A landscape with many valleys, sampled at points; each row gives a point and its height.
From any point a ball rolls to the lowest of the 6 points nearest to it. It stops when none of these is lower. Distance is the straight distance between rows; heights are no part of it.
Q_196: [-19   3 -12   8 -20 -17 -14  29 -11   9  -4  11   7 -10   7 -34   9 -55
  -2   5  13  10 -25   6  -9  10  35  -6 -20  -2  19  13 -10 -21 -44 -22
 -23 -14  11 -22 -22]  h=34.3
Q_44: [-13 -15  29   9  -4  44  16 -13  20  15 -48  13 -47  10   7  20  -2 -16
 -18  12 -30  -9 -12  23 -11 -21 -25  28 -25  16 -33  73 -21  -9   2 -18
 -21 -11   3 -20 -21]  h=36.5
Q_674: [ -7   8  16  -6 -22  28  12  -7 -88  -1 -62  10   8  20  27  -1  17  -8
 -37 -34 -68 -13   1   4 -42 -16  33 -27 -32  42 -35  12 -27  -6   7   4
   5  43 -10  19  48]  h=46.0
Q_757: [  1  20 -59  -2  19 -51  -8  56 -53 -13 -12  19  23   9  -5 -58  10 -75
 -31  -5  37  23  28  32 -19  18  12 -20 -62  -9  14 -23   0 -12 -47   2
  19  -3 -16 -43  22]  h=35.9
Q_229: [-44  -5 -19  -2 -48  13 -14  -5 -61 -14 -48  -1  -5  41   6  12  17  -4
 -15  -9 -92  13  -1  12 -27 -31  12   1  -7  15 -41  68 -33  -5  -7  20
 -30  -1 -23 -14  30]  h=59.4
Q_890: [  7  -3 -13   8  -1  14  41   6 -44  29 -54  39 -10  36  22 -29   9 -57
  -7 -33 -13  -1  15  15 -29  18  14  -3 -54  36 -23  18   2 -34 -43 -43
   0  24  -8  20   8]  h=44.6
Q_424: [ -7 -19 100  20 -24  32 -17 -15 -11  -1 -45  14 -26 -20  14  24  23   2
 -26   3 -63 -53 -53  15 -13 -24  36   6 -26  40  -2  39  -2  -4 -21 -20
  -8   7   2   1 -12]  h=28.3
Q_395: [   9   42  -17   -7   32  -18   10    9  -41   28   17   13   43  -16
  -16  -20   11  -30  -43    0   76    2   33   35   -3    3  -13  -15
   -9   17   31 -116   28    2  -10   12   53   15   -2   10   11]  h=23.5
Q_462: [ 10  19  -3  -2 -19   5 -26   4 -29  -7  15 -11  28 -27  23  -4   3  -3
 -15  -5  16  25 -18 -11 -11  -5  38 -38   5  32 -12 -22 -14  30  -4  -9
  -8   2  -9  -7   9]  h=35.4
Q_363: [  5 -13 -39 -17  41 -26  63  -6  11  17  63 -30   9   7  -7   2  -4 -11
  15   8  50   5  47   7  22   5 -71  28  49 -18  11 -62  31 -23  31   2
  19 -10  15  32   5]  h=16.0
Q_931: [ 53  -5  -4 -37  12   7 -55 -27  47 -18  51 -32   5   5  -1  27 -37 113
  65 -23 -43 -11 -37 -46  29  -3   2  28   6 -57 -44  20 -20  12  40  14
   5  -9  -6  17  26]  h=14.1
Q_530: [-41 -18  39  12 -24  -1 -22  40 -34   1  -5   7   8 -26   8  -7  29 -22
 -10  19 -43  -5 -46  17 -21   5  28   3 -28  -9   7  65 -22 -22 -45  -6
 -37 -39   9 -35 -21]  h=41.0
Q_249: [ 49 -20  16   4 -18 -24 -21 -61  18 -20  36 -38   3  -7 -21   6 -27  99
  37  15 -52 -25 -22 -53  13  -1  48 -12  54  16  -6  -2   5  19  27  17
   1  10  -9  26  25]  h=20.3
Q_805: [ -5   3 -26 -12   8 -41   1  63 -98  -9 -29   8  33  -6   2 -56  16 -77
   4  -6   1   3  18  13 -42  31  27 -30 -67  -8  -9  18 -22 -21 -55 -12
   8 -10   8 -37  26]  h=29.8
Q_806: [-23  -8  31  -2 -20  57 -34  -1 -25 -20 -25 -14 -28  16  11  44  -1  24
 -10  18 -71 -17 -27  12  -9 -46 -24   0   0  -6 -43  85 -21  15  14  23
 -21 -23 -11 -35  10]  h=51.9
Q_294: [ 34 -43  16  -4  -7 -76  25  30 -20  31  89 -51  12  -7  -8   6  26  17
  39  -5   7  21  36  12  59  29 -43  16  47 -31  46 -52  55   2  33   0
   5  18   9  27   6]  h=17.7
Q_926: [ 11  26   6  -7  33  12  31  25 -73  30 -38  51  12   1  25 -37  13 -45
 -34 -13  21 -21  16  23 -20  17  33   0 -61  16  -5  -8   3 -27 -26 -32
  18  19  16   9  17]  h=47.4
Q_178: [  9 -12  11   5   3  14  18 -13  58  19  -1   8 -12  -4   6   9   4 -20
   2   9  18  -9  -7   0  11  -2   2  -2  10  17  17  21   6  -8 -11 -29
  -4   2  21   6 -33]  h=28.7
Q_26: [ 20  -2  16   8 -22 -26 -20  11  -9  18   9   3   2 -28  -4 -23  26 -52
  14  -6  33  -1 -20  -1 -11  20  53 -10   4  19  55 -32   2 -25 -51 -32
  -6  13  18  -1 -26]  h=49.0
Q_52: [ 13  26  22  21  30 -50 -28  25   2  25   1  23  25 -32 -20 -13  -2 -36
 -39   6  50 -13  19  11  12  25   8  -4  29 -25  96 -52  19  -2 -33   3
  49  31  -8  -6 -33]  h=31.7
Q_744: [  8  41   3 -28  17  23  22 -14 -55  -8  36 -12  39 -17  13  -4   4  17
 -17 -12  70  28  26   8 -38 -10  -3 -20 -23  51 -21 -99  15  14  15  18
  32   0   9  41  37]  h=32.9
Q_218: [ -3  -8  -3  15  -5  35  35 -48  46  13 -22   5 -38  16  -2  19   2 -12
   0  -2  -1  -8   3   2  -4  -9 -13  10   5  40 -38  18  -3 -20  10 -26
 -19   0  13  18 -10]  h=35.6
Q_764: [ 18 -30   8 -12  31   5   9  -9  68   6  40 -18  14  -9   5   8 -13  24
  36   3  24   2   9 -22  36   9 -45  18  28 -30  25 -20 -12   6  33  -4
  18   5  32  12 -12]  h=17.2
Q_688: [ -5 -13 -14  21 -60 -33 -17  -4  28  -5  -6  -3 -19   5 -26 -13  18 -23
  36   7   1   5 -37  -1  -1   8  50  -9  21  15   0   8   9 -26 -32 -36
 -46  -1  15   9 -29]  h=25.2
Q_501: [ 21  -6  55 -24  41  85 -39   6   5 -28  13 -15 -19 -24  31  39 -27  49
   8  -4 -31 -28 -29 -39  27 -19  -7 -24  -4 -20 -30  30 -27  38  26  29
  26 -11  -6 -27  24]  h=28.2
Q_695: [-35 -10  51   9   1  34  -3  30 -13   9 -18  13   0 -17  14   6  25 -18
 -30  34 -50 -23 -33  24 -13 -15  -3  21 -21   0  -7  87 -18  -4 -28   4
 -29 -29   1 -32 -20]  h=39.4
Q_656: [-20  29 -33   9  54 -17  23   8  56  -1 -10  15  -1   8 -22  -9 -36 -12
 -27  17  41   5  35   0  20   8 -53  20  29 -37  17 -15  -2 -10  23   6
  33   9   3  -1 -37]  h=19.1
Q_326: [ 26 -28  70   2  19  60 -18 -39  75 -13 -18 -11 -46 -18   4  47  -9  45
  36 -15 -30 -46 -18 -30   9 -14 -29  12 -10  10 -18  11  -2  14  15  -7
  10   4  18  -9   3]  h=19.3
Q_549: [ 17 -12 -25 -41  12 -25  20  -8  26   7  70 -47  40   2  -3  10 -22  24
  32  -6  28  22  17 -10  23  12 -53  20  31 -20 -14 -49  12  11  49  10
  -2 -18  11  33  14]  h=9.1
Q_748: [-21  -5 -28  -9  -7   3  24  39 -65   9 -43  27  19  45  15 -31  27 -55
  -2 -19 -37  29  33  10 -41  10  13  -7 -53  -4 -14  59 -11  -8 -28  -3
 -21  -3  -7 -23  29]  h=42.7
Q_673: [ -2   9  39 -12  44  64  16  11   1  -7 -33  17   1  -5  16   2  -3  -4
 -46  20 -10  -8  13  -5   5 -16 -25   7 -18  -1 -24  56 -25  11  13  14
   6  -5  18 -41 -11]  h=36.3
Q_469: [ -6  -3  65   6 -15  45 -37  -6 -35 -17 -23 -13 -11 -26  20  34   6  33
 -27   2 -62 -37 -51 -11  -6 -36  38 -29   7  23 -19  34 -16  25   1  18
  11   4 -19  -8   4]  h=11.7
Q_526: [ 15 -17  -3  20 -12  32   0 -86  22 -13 -11 -20 -38  23 -19  38 -59  77
  19  -1 -48 -38  -8 -30   3 -27  -8   5  32  37 -53  -1  -9 -10  54  14
  -9  -4 -15   6  23]  h=35.2
Q_812: [ 33 -15  52  -8  20  -7  -5   5  28  16  40   2  23 -39   5   5  23  12
  18   6  38   5  35 -22  29  32  -7   0  22 -14  94 -41  17  23   3  25
  48  47  27  17  -1]  h=25.8
Q_791: [-15   7  52 -37 -11  63 -24  -2 -80 -20 -45  -1  -5  28  15  41  25   2
 -40  -1 -80 -38 -10  13 -22 -51 -10   3  19  17 -40  63 -27  16  15  41
   7  -7 -23 -12  39]  h=49.7
Q_355: [ 52  -4  48 -20 -18  -7 -21 -10 -10  -9  49 -30  24 -50   8  11  29  42
  28  -4  27  20   5 -36   8  25  29 -21  45  36  41 -45  14  28   7   6
  23  33  20  40   5]  h=32.3
Q_330: [ 17  37 -46  -3  32 -27  29   9 -35  22   2  31  19  10  -2 -32  11 -61
 -38  -7  62  -6  40  24  -9   7 -13  -1 -20  12  29 -78  16 -15 -37  -9
  34  18 -19   6  10]  h=29.0
Q_786: [ 10  13 -52  -8 -48 -45  11   2 -36 -13  14 -21   2  21 -13 -38  11 -50
  34  -4  31  21  -1   1 -24  16  28 -28  -5  23 -22 -64  13 -25 -38 -30
 -25  13 -14  11  26]  h=43.6
Q_393: [ 49 -42  24   7   4 -31 -19 -51  65 -20  26 -33 -21   8 -26  23  11 109
  77  -5 -66 -28 -13 -50  26   7  21  33  27  -7 -11  26  10   0  39  10
 -10  21  20  17  30]  h=19.9
Q_868: [ -2 -28  23  27 -50 -27 -19 -30  66  -9  -9  -7 -29 -10 -30  22  18  36
  49  18 -30  -5 -29 -15   7   6  30   2  22   9   9  39  27  -6  -8 -20
 -41   2  14  14 -19]  h=22.0
Q_164: [  0 -16  -8  -1  55   8  22  -3 101  14   2   3 -12  -1 -23   2 -26  36
  42   4  18  -3  13 -13  34   3 -63  40  11 -68   7 -11 -36  -4  52  -2
  31  -5  32   4  -1]  h=20.2
Q_34: [-12  20 -56   3  17  -5  40   4  32  11 -20  34 -16  27   0 -19  -5 -36
 -20   8  40  22  26  18   0  -3 -22  18  -1 -11   2  21  -3 -26  -3 -11
  -2 -10  -2  -1 -31]  h=10.9
Q_838: [  7   8 -66 -15  -8 -39  46  -3 -18  -1  47 -22   1  29  -7 -13  23 -41
  16   1  53  23  32  16   5  10 -26  11  24  17 -10 -81  38 -28 -10 -11
 -22  -7 -16  36  21]  h=29.2
Q_204: [-38 -12 -19   6 -43  -1  -4   0  33  14 -37  10 -32  13 -18  14   9  13
  15   8  -4  24 -27  19   1 -17  -1   5 -16 -22 -45  62   0 -12   2  -9
 -52 -31   6   0 -29]  h=24.9
Q_547: [ -8 -29  13   9 -23 -31  -3  11  98  10  -4   5 -22 -11 -17  23  32  19
  50  15  13   3 -17  -2  32   9  -7   9   2 -34  38  47  21  -7  -3 -16
 -12  -5  22  24 -35]  h=24.7
Q_6: [ -7  10 -60 -18   3   8  36  -7  -9 -12  21  -1  16  49  15  -5 -12   2
 -16 -18  36  61  50  -2 -20   9 -15  13 -25  13 -18 -27   9  14  16  15
 -13  -8 -13  13  21]  h=57.4
Q_361: [  6  20 -16   1 -14 -21 -27  43 -60 -20   8   1  38 -27  24 -32  16 -42
 -16  -4  26  32 -19   9 -30   0  38 -46 -28  18  -9 -14 -19  21 -19  -1
  -1 -13   3 -32  23]  h=11.5
Q_798: [-14   8   7  -7  11  21 -28  27   0 -12  16  -7  29 -28  25   1  -8   2
 -32  17  14  25 -18 -12  10  -3  11 -31  -7  -9  11  26 -18  42   9  15
  -4  -9   7 -32  -4]  h=31.1
Q_973: [  3 -11  53  -8   0  51 -35  -3  34  -9   6 -11  -8 -32  24  30  -3  41
  11   9 -21  -9 -35 -33  15  -6  14 -17  -5   5  11  34  -8  34   0  14
   5   6   4 -11 -13]  h=20.9
Q_308: [ 21 -30  94 -17   7  64 -33 -19  60 -21  -2  -5 -43 -27  11  46   9  61
  38  -5 -37 -42 -23 -41   6   3  13   3 -27   3  33  27  12  33  -5  10
  31  27   4  -6  11]  h=22.1
Q_381: [ 10  19 -15   5   8 -49 -21  19  -1   6  32  -4  39  -9 -10 -23   1 -34
 -15  16  60  16  18  18  20  14 -12 -18  25  -9  59 -77  20  22   0   9
  22  -2 -15  -9   0]  h=24.0
Q_560: [-31  -8  -9  30 -71 -18 -23 -24  15  -5 -24   4 -24   7 -22   2  -6  23
  26  14 -47   1 -48  -3  -6 -16  49  -9   8   7 -28  36   1  -9  -4  -6
 -57  -8  -4   2  -9]  h=10.1
Q_895: [-14 -22  74  14 -18  35 -39  13  29 -11  -1  -2 -22 -40  11  32  18  29
   9  16 -46 -10 -39 -21  -5   1  20   1 -25   3  30  67   3  16 -28   7
 -13  -7  -1 -21 -23]  h=27.3
Q_670: [-18  -2 -45 -27  36 -49  57   2 -23  23  59 -50  30  37 -26   5 -25 -11
  -3   7  54  22  72  21   4   8 -71  49  15   1  11 -93  51  -8  22  41
  26 -31 -23  34  39]  h=5.5
Q_399: [-27 -34  84  42 -53  -6 -28 -14 -19  -3 -32   8 -23 -27 -15  10  19   8
 -17   8 -82 -42 -54   0 -35   2  60   0 -26  45  17  26 -13 -23 -44 -19
 -18   2  -5 -11 -14]  h=37.7
Q_990: [-14  -2 -36  -5  54 -42  40  -5  27  17  44 -20  26  11 -30  -6 -52  11
   6   8  45   9  60  11  21  10 -83  38  39 -49  11 -63  12   2  47  19
  32  -9   0  20   7]  h=14.5
Q_933: [  5   1   6  10  16 -41 -19  51 -56  21 -14  16   0 -19  -1 -63   8 -71
   0  -7  35 -24 -30  13 -22  24  49  -4 -52 -13  43 -16 -15 -49 -68 -41
  16  -8   9 -28 -32]  h=44.4
Q_299: [ 16  -5  62  20 -44  14 -31 -26  -4  -7 -12  -2 -13 -41   8  12  13  22
   3   0 -27 -12 -44 -26 -11   2  70 -27   9  43  19  10   2   9 -22  -9
  -2  28   7   4  -7]  h=30.0
Q_285: [ 12  -3 -23 -18 -26 -18 -19   0  24  -6  42 -23  30 -13  10   5 -13  20
  19   8  31  30 -13 -14  19  15   0 -14  21  -3   3 -14   8  34  23   7
 -19  -7   2  12  -5]  h=25.1
Q_182: [ -7   1 -17   0 -17  50  19 -43 -41 -17 -17  -1  -7  28  21  19 -13  20
 -27 -25 -26  12  17 -13 -24  -9  13 -20 -10  48 -50  -8 -17   7  22   8
 -10  18 -13   9  26]  h=46.4
Q_169: [-19   4 -31  -7 -27  33 -13 -23 -19 -20 -10  -8  -4  27  15  32 -18  34
  -3  -3 -31  29  -6  -7  -5 -16   4 -13   5   4 -62  44 -24  22  31  17
 -38 -13 -21  -6  16]  h=71.5
Q_723: [ 49 -28   8 -33  14  -5  -4 -24  35 -12  67 -50  20 -18   0  24 -14  72
  56 -16 -18   6 -13 -40  28  17  -8  19  38  -9 -16 -18  -2  10  41   5
   0   3  22  31  14]  h=18.6
Q_875: [ 16  20 -79   9   4 -44  36   5  -6   5  -5  25 -15  32 -13 -40  15 -77
   2  -4  52  -4  28  30   5   2 -21  11  -3 -17  34 -42  26 -48 -33 -20
   1  -2 -24  10  -7]  h=24.4
Q_885: [  8  24 -77  -8 -16 -46  17  21 -21  -7  12   5   9  43  -2 -46  15 -69
   2   0  58  27  41  27  -5  13 -13  -4 -25  -1  13 -68  23 -15 -25  -1
  -4  -9 -29   1  17]  h=32.1
Q_685: [ 24  -6  50  -5  -1  55  -5 -49  11 -14  13 -21 -11 -25   6  34 -18  63
  11 -13 -27 -39 -29 -40   5  -3  23 -27  34  30 -26 -15  -7  27  25  12
  20  16   2  23   5]  h=9.9
Q_950: [  8   2  34 -11  31  65  26 -24  32   7  -7  10 -10 -23  19  14 -16   9
 -23  -2  23 -19  -2 -12   7   3 -15  -6  -7  17 -11  -5 -11   9  11   0
  17   3  29  -2 -13]  h=27.2
Q_385: [ 15  -4 -20 -16  15  55 -21 -32  -9 -35  12 -22 -18  17  10  44 -67  76
  17 -15 -29   9   6 -32  16  -9 -19   6  -8 -17 -69  32 -35  13  61  26
   3 -29 -21  -4  27]  h=45.3
Q_712: [  5 -14  -6   1  16  57  16 -26  53  -1 -19  -4 -40  10  -5  35 -43  38
  27   4   2  13  11 -10  10 -15 -47  18 -11  -3 -50  35 -35  -7  36  -3
  -4 -26  15  -7   1]  h=43.9
Q_106: [  2 -20  25   6   4   9  -8   7  92   4  12   4  -5 -20   5   9   6  21
  33  17  10   1  -8 -16  29  10  -8  12   0 -29  53  31   0  10  -3  -3
   8   6  19   3 -33]  h=21.4
Q_119: [ 10  43 -63  24  48 -48  50  -6   2  18  -7  33  -9  19 -23 -22  -3 -63
 -37  -1  45 -35  46  24  13  -1 -40  32  30 -24  44 -60  30 -40 -16  -8
  40  13 -28  16 -28]  h=23.0
Q_702: [  2  41 -36  -9  40 -23  13  36 -52 -10  10  22  45   1   3 -25  -2 -26
 -64  -7  56  32  41  31 -29   4  -6 -24 -32  25   8 -70   6  31   6  34
  43   7 -13 -31  40]  h=31.6
Q_521: [  3  23 -14 -15  22 -46 -14  23   4  -1  59 -19  58 -16  -7  -8 -30   3
 -21  10  51  32  22   7  15  24 -34 -10  16  -4  32 -71   3  64  34  38
  34 -11 -13 -10  12]  h=29.9
Q_591: [-22  44 -63  10  61 -66   8  55 -38   2 -42  46   4  22 -10 -49  -1 -67
 -47   1  20  -2  25  28  -3  19   5  34 -20 -29  24   9  -2 -36 -37  -8
  23   8 -30 -34 -21]  h=37.2
Q_70: [ 22  23  37  -9  36   0   0   5   3  25  26  12  39 -38  -2  -4  11   5
 -24   0  64 -17  21   2  17  12  -9 -13  24   6  60 -84  19  14  12  10
  49  26  31  25 -20]  h=25.0
Q_263: [ -4  -6 -38   1  -4   0  36  24 -58   7 -41  23   0  40  23 -45   9 -63
  -4 -28 -19  21  26   9 -34  17  13  -9 -65  15 -22  29  -1 -31 -35 -28
  -9  19  -9  -1  18]  h=39.6
Q_87: [  8   8   9   8 -34  16  -8 -24 -23   1  -9   1   4 -15  15  -5   1  -6
  -7  -9 -12  -3 -31 -18 -26  -3  49 -36  16  50 -26 -28 -12   4 -11 -15
 -15  24  -2   9  13]  h=45.5
Q_578: [ 13  13  33 -21  42  30 -16   3  30  -1  24  -5  30 -38  22   0 -16  22
 -14   1  38  -3   5 -24  22  15 -20 -20  10 -13  29 -36 -11  39  24  20
  35  11  23   0  -7]  h=21.2
Q_905: [-28  23 -54  17  -2 -76 -16  51 -10   1 -14  34  -1   5 -27 -55   4 -68
 -10   6  30  -3  -6  35   5  16  24  21 -29 -55  42  -3   4 -49 -51  -5
  -8 -29 -11 -33 -45]  h=31.5
Q_225: [  0   2 -62   2 -37  -2  38 -36 -14  -7   4  -1  -2  41  -5 -15   3 -12
  13 -11   7  24  18  -8 -29   9  12  -1   1  45 -41 -37   7 -12  -8 -23
 -29  19 -13  38  26]  h=44.1
Q_992: [ 17  29   5 -11 -11  22   2 -20 -48  -7  23 -12  29 -20  23   1   7  15
 -14 -15  33  14  -6  -8 -27  -8  32 -40   9  46 -23 -63  -2  18  10  -4
  11  12   1  29  27]  h=44.2
Q_81: [-22 -16  18  15 -39  13 -40  -4  55 -15 -10  -7 -29  -8  -6  38  -2  68
  40  14 -36   2 -51 -16  15 -11   8  -3  -6 -14 -11  66   4  20   3   9
 -29 -16  -1  -8 -26]  h=23.6
Q_334: [ 15 -35   8  22 -28 -54   8 -13  65  -7   6  -6 -30  -7 -27  22  45  -3
  53   6  11  -7  -6  -5  26  16  16   8  41  -6  20  30  40 -20   0 -34
 -36   8  37  27 -24]  h=28.4
Q_707: [-34 -24  51  29 -41  18 -32  -4  -4 -11 -24  -1 -31   2  -2  27  12  17
 -13  24 -82 -33 -54  17 -17 -33   8  12 -11  23 -18  67  -7  -4 -20   0
 -37 -15 -19 -14 -17]  h=37.8
Q_599: [-34   8 -18   7 -17 -22  -5  32  46  10 -13  25  -1 -15 -13 -16   2 -17
   0  23  24  24 -22  16  19  -3   3   2  -5 -45  15  37   4 -10 -12  -3
 -24 -27   7 -17 -47]  h=23.2
Q_511: [ 42 -43  22  -4  48  47  -3 -44  70  -9  21 -24 -29 -19  -9  39 -28  64
  79 -32 -33 -30  -3 -34  25  -2 -42  46  12  -8 -43 -19 -30 -10  41  -8
  13 -13  38  17  32]  h=24.5
Q_929: [ 30  15 -32  -3  22 -34   3  40 -79  13 -27  27  22  -1   2 -54   9 -72
 -12 -14  40  -8  19  15 -20  20  19 -20 -71   3  10 -37   0 -30 -47 -27
  30  20  -5 -13  10]  h=37.6
Q_877: [-21   7 -51   7 -37 -34  18  18  20  21 -19  29 -29  12 -10 -28  17 -49
  21  -3  36  20 -18  31   5  -3  16  11  -9 -22  -6  27  15 -40 -29 -26
 -37 -27  -3   3 -36]  h=23.1
Q_811: [-28   9   6 -25  21   9  14  39 -72  16 -50  27  42  25  13 -33  32 -51
 -28   4 -29   6  29  15 -40   7  11  16 -30   0  -8  69 -21   5 -27   5
  -7 -15  10 -36  41]  h=46.6
Q_95: [-30 -12  15   7   1  27  25  18  16  22 -54  17 -49  25 -14   3  20  -5
 -23  21 -37  12   4  39 -24 -34 -37  45 -40 -13 -29 107 -17 -13  -1 -12
 -19 -32   2 -19 -28]  h=41.1
Q_86: [ -7  11 -46  -5 -58 -37 -23  18 -19 -20  17  -9   9   0  -5 -23  -3 -23
  23  -3  19  40 -28   5   0   4  39 -28  -1   4 -18 -17  -3  10 -16  -9
 -44 -11  -8  -4   2]  h=34.1
Q_92: [ 26 -18  -4 -20  15  17  32 -30  16  -4  45 -30  25 -16   4  18 -17  22
  13 -10  32  -4   8 -18   6   9 -28   3  40  32 -21 -49   3  -1  24  -3
   5   1  25  36   6]  h=19.5
Q_382: [ -3  16  41 -17  -2  68   4 -21 -68  -9 -36   8 -10   7  35  24   8  11
 -46 -23 -41 -20  -4  -6 -20 -32  12 -24  -7  35 -48   9 -30   9  23  22
   0  19  -6   1  29]  h=32.7
Q_692: [ 17  -1 -24  -5  -4 -19  13   1  17  11  31  -7  10   0  -1  -7  11 -32
  10  13  44  12   9   2  25   4  -7  -4  31   8  27 -37  18   1   2 -18
  -8  -1   7  10 -18]  h=32.8
Q_562: [  1   3  -2  -7   1  69   1 -29 -25 -27  -3  -8 -12  24  28  35 -25  37
 -25 -17 -22  19  14 -19  -7 -17 -12  -9  -5  16 -49  28 -35  18  36  24
  -5  -7 -15 -17  20]  h=50.1
Q_406: [ -1  -7  72  -1  29  50  -3  15  34   5 -23  18  -3 -33  21  10   6   0
 -34  21 -10 -30 -30  -4   4  -7   1  10 -22   0  17  38   3  14 -11  -6
  10   0  15 -22 -27]  h=28.6
Q_411: [ -32  -30   49   23  -47    1  -28  -21  -41   -8  -60    9  -27   14
   -1    7   13    5  -35   18 -114  -53  -49   22  -23  -53   16   12
  -13   50  -22   42  -31  -19  -10   10   -3   17  -21  -12    9]  h=39.9
Q_715: [ 27 -17   1  -7 -14   2 -31 -39  51 -10  18 -28  -7   7 -16  28 -34  95
  62  -4 -37 -15 -40 -38  23  -3   8  10  25 -17 -40  31   0  14  39   5
 -19  -6   4  20  10]  h=20.8
Q_489: [-16  39 -60  24 -13 -87  -5  23  14  10 -14  25 -13   7 -49 -29  -5 -41
   8   3  47 -14  27  44  32   0 -23  21  50 -94  52 -38  55 -17  -3  12
   2 -11 -34   4 -39]  h=18.8
Q_210: [-21  25 -36  28  49 -70  41   1   9  19  36 -22  -9  14 -45  -7 -27   0
  13  -1  24 -22  65  30  23  12 -83  30  79 -83  21 -64  58  -2  31  10
  34   0 -32  18  -6]  h=14.7
Q_963: [-22  -9 -61   3  -8  -5  24  36 -24  -8 -49  18  -4  75   7 -32  39 -20
  -7 -49 -30  65  52  10 -40  10   7   3 -52 -29 -17  53  23  -9 -13  -8
 -40 -17  -4  -4  27]  h=47.9
Q_302: [-12  40 -35   6  57 -42  21  -2  -1  11  24  -5  22   8 -26  -4 -33 -26
 -44   4  51  -6  60  26   4  14 -57   8  40 -15  28 -85  25  -1   0  18
  48  10 -26   2  -4]  h=18.3
Q_35: [-13  -2 -24  -5  10 -20  -9  18  63   7  14   6  20  -6  -4 -11 -20   6
  10  13  33  21  -1  -4  36   0 -25   7  11 -50  18   0   0  18  27   7
  -4  -5  15   7 -21]  h=22.5
Q_484: [  5   0   7  35  31 -78   5  14   0  31  52 -11   9  -5 -37  -8  -4   4
  28   6   7  -9  71  17  41  30 -47  12  74 -78  83 -52  46  27   4  16
  43  40 -20   1  -7]  h=11.0
Q_559: [ -37   -8   33   11  -45    0  -36   -5  -87  -23  -44   -5   -1    4
   -2    8   19   11  -25   14 -109  -41  -50    3  -17  -53   40  -23
    9   26  -13   39  -45  -15  -17   36    8    2  -29   -9   29]  h=35.3
Q_747: [-13  14 -33  -7   4 -24 -11  20   8   1  14  11  24  -5   9 -27  -9 -36
 -21  15  44  32   3  11  16   6   3  -5  -1 -13  16 -14  -1  19  -2   3
  -8  -9   5 -24 -20]  h=31.8
Q_872: [ 12 -11  20 -10  50  15  48 -12  29  23  32  -7  14 -22   3   9   1  -6
 -10  -7  51 -29  29  -1  26   0 -43  10  45   2  38 -59  15 -15  14  -7
  49  18  49  27 -10]  h=23.3
Q_174: [-20  25   2  21  39 -49 -31  58 -15  12 -17  24  23 -27 -11 -34  -2 -52
 -44  17  30  -6  -7  20   4  21  28   9  -6 -26  65  -9  -2 -17 -40  -2
  20   3  -6 -43 -39]  h=38.4
Q_852: [ 17  -7   3   1  -4  48 -15 -55   2 -25  12 -26 -23   6   3  34 -55  67
  10  -5 -37 -19 -20 -30   6 -11   1 -12  24  17 -50   8 -24  17  40  11
  -5 -10 -15   4  14]  h=25.7
Q_523: [-13  17 -18  -8  -4  34   8  13 -36  -1 -11  11  14   7  25  -7   8 -32
 -31  -3   0  22  -1   2 -20 -12  21 -21 -20  25 -25  27 -18  16  -6  -4
 -18   8   1 -20  15]  h=42.9
Q_813: [ 10  -1   8   3 -19  21 -51 -32   3 -29  26 -35  -6  -7  10  27 -47  84
  17   0 -51 -13 -39 -40  11 -15  38 -31  27   0 -25  27 -15  31  25  19
   3 -12 -33   6  14]  h=30.4
Q_126: [-42 -22  42  25 -33   9 -18  28  37  -1 -18  14 -29 -20 -13  14  26   9
   3  25 -46  -9 -50  29 -19  -8  -1  19 -41 -20   2  85   5 -12 -30 -20
 -45 -37  -1 -14 -43]  h=33.7
Q_212: [ 33   0  60 -10  -5  29  -3 -16  24   3  11  -1   3 -41  18  20  23  20
   9 -10  28 -12 -11 -18   6  20  25 -24  19  28  37 -17  13  16  -3  -9
  14  26  38  23 -16]  h=28.1
Q_438: [-32  -5 -48   5 -46  17  21  -9 -22   2 -39  13 -22  59   4 -11   8 -10
   1 -26 -29  48  21   7 -31  -6   8  -4 -27  15 -45  36   0 -14   3 -14
 -47   3 -17   6  14]  h=43.7
Q_309: [-25   3 -37  -8   0  37  30   2  13   3 -33  22 -24  48   1   0   1   2
 -19  -8   8  46  34   8 -12  -9 -23  12 -26 -11 -33  56 -14  -2  27   2
 -26 -19   4 -16 -15]  h=27.8

Call two points neighbours if one is among the 6 nearest of the other. Go from one point of each pair to the other, from neighbour to neighbour, staying as low as possible. Name the highest point that can't be avoided.
Q_560 / Q_484 | Q_868
Q_685 / Q_484 | Q_249
Q_549 / Q_34 | Q_656
Q_484 / Q_931 | Q_723

Where does a ball stop that starts at each point below?
Q_673 | Q_549
Q_890 | Q_34
Q_52 | Q_670
